A landscape with many peaks, sampled at points; each row gives a point and its height.
From any point a climber steps to the highest of the 3 points nearest to it. It stops when none of these is higher. Distance is the straight distance between rows; heights are no part of it.
Nez: [183 130 123  78 160 119 106 127 127 145 140 105 135 155 141 108]  h=2.55
lag: [146 119 159 104 134 159 133  77 130 174 161 101 130 153 122 134]  h=4.40
Lalu: [ 79  96 157 190 122 142 123 126  89  97 106 117  75 132 117 107]  h=5.04
lev: [ 86 120 122 166  77 139 162 129 159 123 118 169 161 114 126 180]  h=5.01
koban: [118  94 164 147 150 173 132 107 102 116 136  86  71 157 120 103]  h=3.60
rodo: [131 109 134 131 147 149 133 132  88 114 103 101  56 131 138  89]  h=6.50
magu: [ 96 120 118 156  96 123 153 154 105  97  94 149 102  82 128 126]  h=4.60
vus: [139 114 114 112 186 178 113 141  69 120 113  86  19 117 145  58]  h=2.57
saz: [148 130 109 115 122 114 140 143 110 114 107 134 125 119 137 121]  h=4.57
dode: [191 202 111  88 172  74  70 177 150 110 150 108 168 139 131  98]  h=1.32
lel: [169 183 132  69 151  92  63 107 162 190 175  89 201 146 114 122]  h=1.53
Ropu: [ 98 108 164 165  87 159 145  86 153 160 138 131 139 149  98 165]  h=4.33
roluz: [ 93 158  89 123 101 123 131 124 195 155 145 185 222  96 129 205]  h=2.02
domug: [193 151 109  84 185 113 101 157 105 116 112 119 103 130 157  67]  h=6.63
viko: [132 129 109 126 123 110 141 152  98 104  89 134  92  99 140 104]  h=6.56
Togig: [163 195  98  99 167  68  98 190 152  95 137 148 177 114 140 117]  h=6.60
Vevab: [133 113 133 128 118 131 142 133 103 117 106 123 103 127 127 113]  h=4.72
tur: [ 81 101 141 187 109 131 137 141  95  95  96 125  78 108 119 117]  h=5.71
bib: [112 104 157 153 119 150 142 114 113 119 116 116 103 148 121 130]  h=5.44
gifa: [167 134 109 105 148 109 131 155  96 122 109 127  93 117 152  89]  h=3.84
pego: [ 95 134  91 134 101 120 154 145 159 121 118 185 178  94 142 184]  h=4.20
zabat: [ 89 100 139 167  89 136 154 127 134 115 116 149 131 122 113 161]  h=5.61
dus: [ 99  91 178 184 125 164 131  83 124 133 148 106 106 170 101 127]  h=4.32
pabe: [ 88  96 157 184 102 145 143 115 124 116 114 126 114 145 108 148]  h=6.34
kele: [ 72 112 121 173  86 134 161 145 143 100 106 165 134 101 115 167]  h=4.91
zuras: [146 151 114  89 117  96 108 133 162 150 147 137 188 132 126 157]  h=2.15
namon: [146 119 129 112 107 119 137 117 142 145 128 141 159 130 126 147]  h=3.94
posuz: [174 121 135  78 163 156 123  89 127 159 161  93 123 162 136 105]  h=3.44
sesar: [ 56 118 116 191  93 125 148 164 109  84  94 153  99  72 122 144]  h=5.60
rov: [185 169 128  60 164 115  71 102 152 181 180  89 176 158 129 117]  h=2.75
vemug: [128 104 155 135 108 149 142  99 130 152 138 119 131 146 119 143]  h=4.75
zem: [ 95 118 134 154  68 149 148 104 173 156 134 164 171 120 103 191]  h=4.66
zava: [ 82 157  71 136 128  96 169 171 145 101 122 198 175  77 164 178]  h=2.59
rif: [133 125 148 113 105 140 132  84 157 188 147 124 163 141 108 154]  h=4.04
maso: [170 129 118  94 174 152 121 143  87 129 107 102  57 126 154  71]  h=2.97
Neraf: [120 166  77 115 132  81 133 170 151 104 129 173 181  92 148 157]  h=1.14
niti: [139 173  96  93 134  76 107 160 173 124 151 151 200 129 134 153]  h=1.22
kepu: [ 71  95 177 217 103 148 125  90 133 122 139 131 116 164  96 146]  h=5.28
zizeg: [146 107 150 114 130 154 137  95 120 149 146 101 118 157 135 121]  h=6.16
pes: [111 121 111 136  94 119 159 145 128 110 107 160 140 109 135 151]  h=4.19
pimi: [153 150 133  85 117 112 105  94 164 184 156 127 191 134 114 149]  h=3.07
les: [ 52 100 140 214  96 120 134 143 103  83  96 147  89  93 104 132]  h=7.03
bena: [145 101 150 105 170 185 136  95 113 136 159  83  81 162 132  96]  h=2.48
maz: [185 131 129  66 169 140 102  88 139 176 173  91 147 162 138 106]  h=6.75
tig: [187 166 109  87 162  85  95 163 130 117 128 129 149 129 148  96]  h=0.31
mopa: [107  98 159 161 120 149 144 123  98 114 112 105  77 138 121 114]  h=4.76
peb: [120 159 109 104 101 112 115 109 182 170 155 165 215 121 117 180]  h=2.29
Lelo: [131 101 166 130 139 182 140  79 124 153 167  88 105 163 117 123]  h=4.15
Gita: [154 152 101  97 134  95 123 152 142 120 128 153 167 119 139 132]  h=0.54
nalir: [173 166 107  83 146  86  91 149 154 137 143 121 177 141 131 123]  h=0.88
nas: [ 85 109 140 185 123 132 126 140  81  94  94 109  48  99 117  96]  h=5.00
nit: [173 112 139  80 177 160 123 107 113 145 152  92  97 159 146  93]  h=2.06
Nenad: [141 121 122 117 158 149 132 136  80 114  99 101  44 119 148  76]  h=4.61
Fum: [166 172  92 101 149  79 118 171 129  99 114 145 144 106 146 105]  h=1.74
zikog: [126 122 113 131 107 116 149 144 117 106 102 147 123 110 137 130]  h=4.82
fipo: [ 65  93 164 218 102 135 133 125 123  94 110 146 100 135 101 139]  h=5.37

For each start below, name the point where the climber stops.
roluz: pabe
nit: maz
Lalu: les
namon: zizeg
mopa: pabe
rif: zizeg
koban: pabe
bena: zizeg
Neraf: pabe
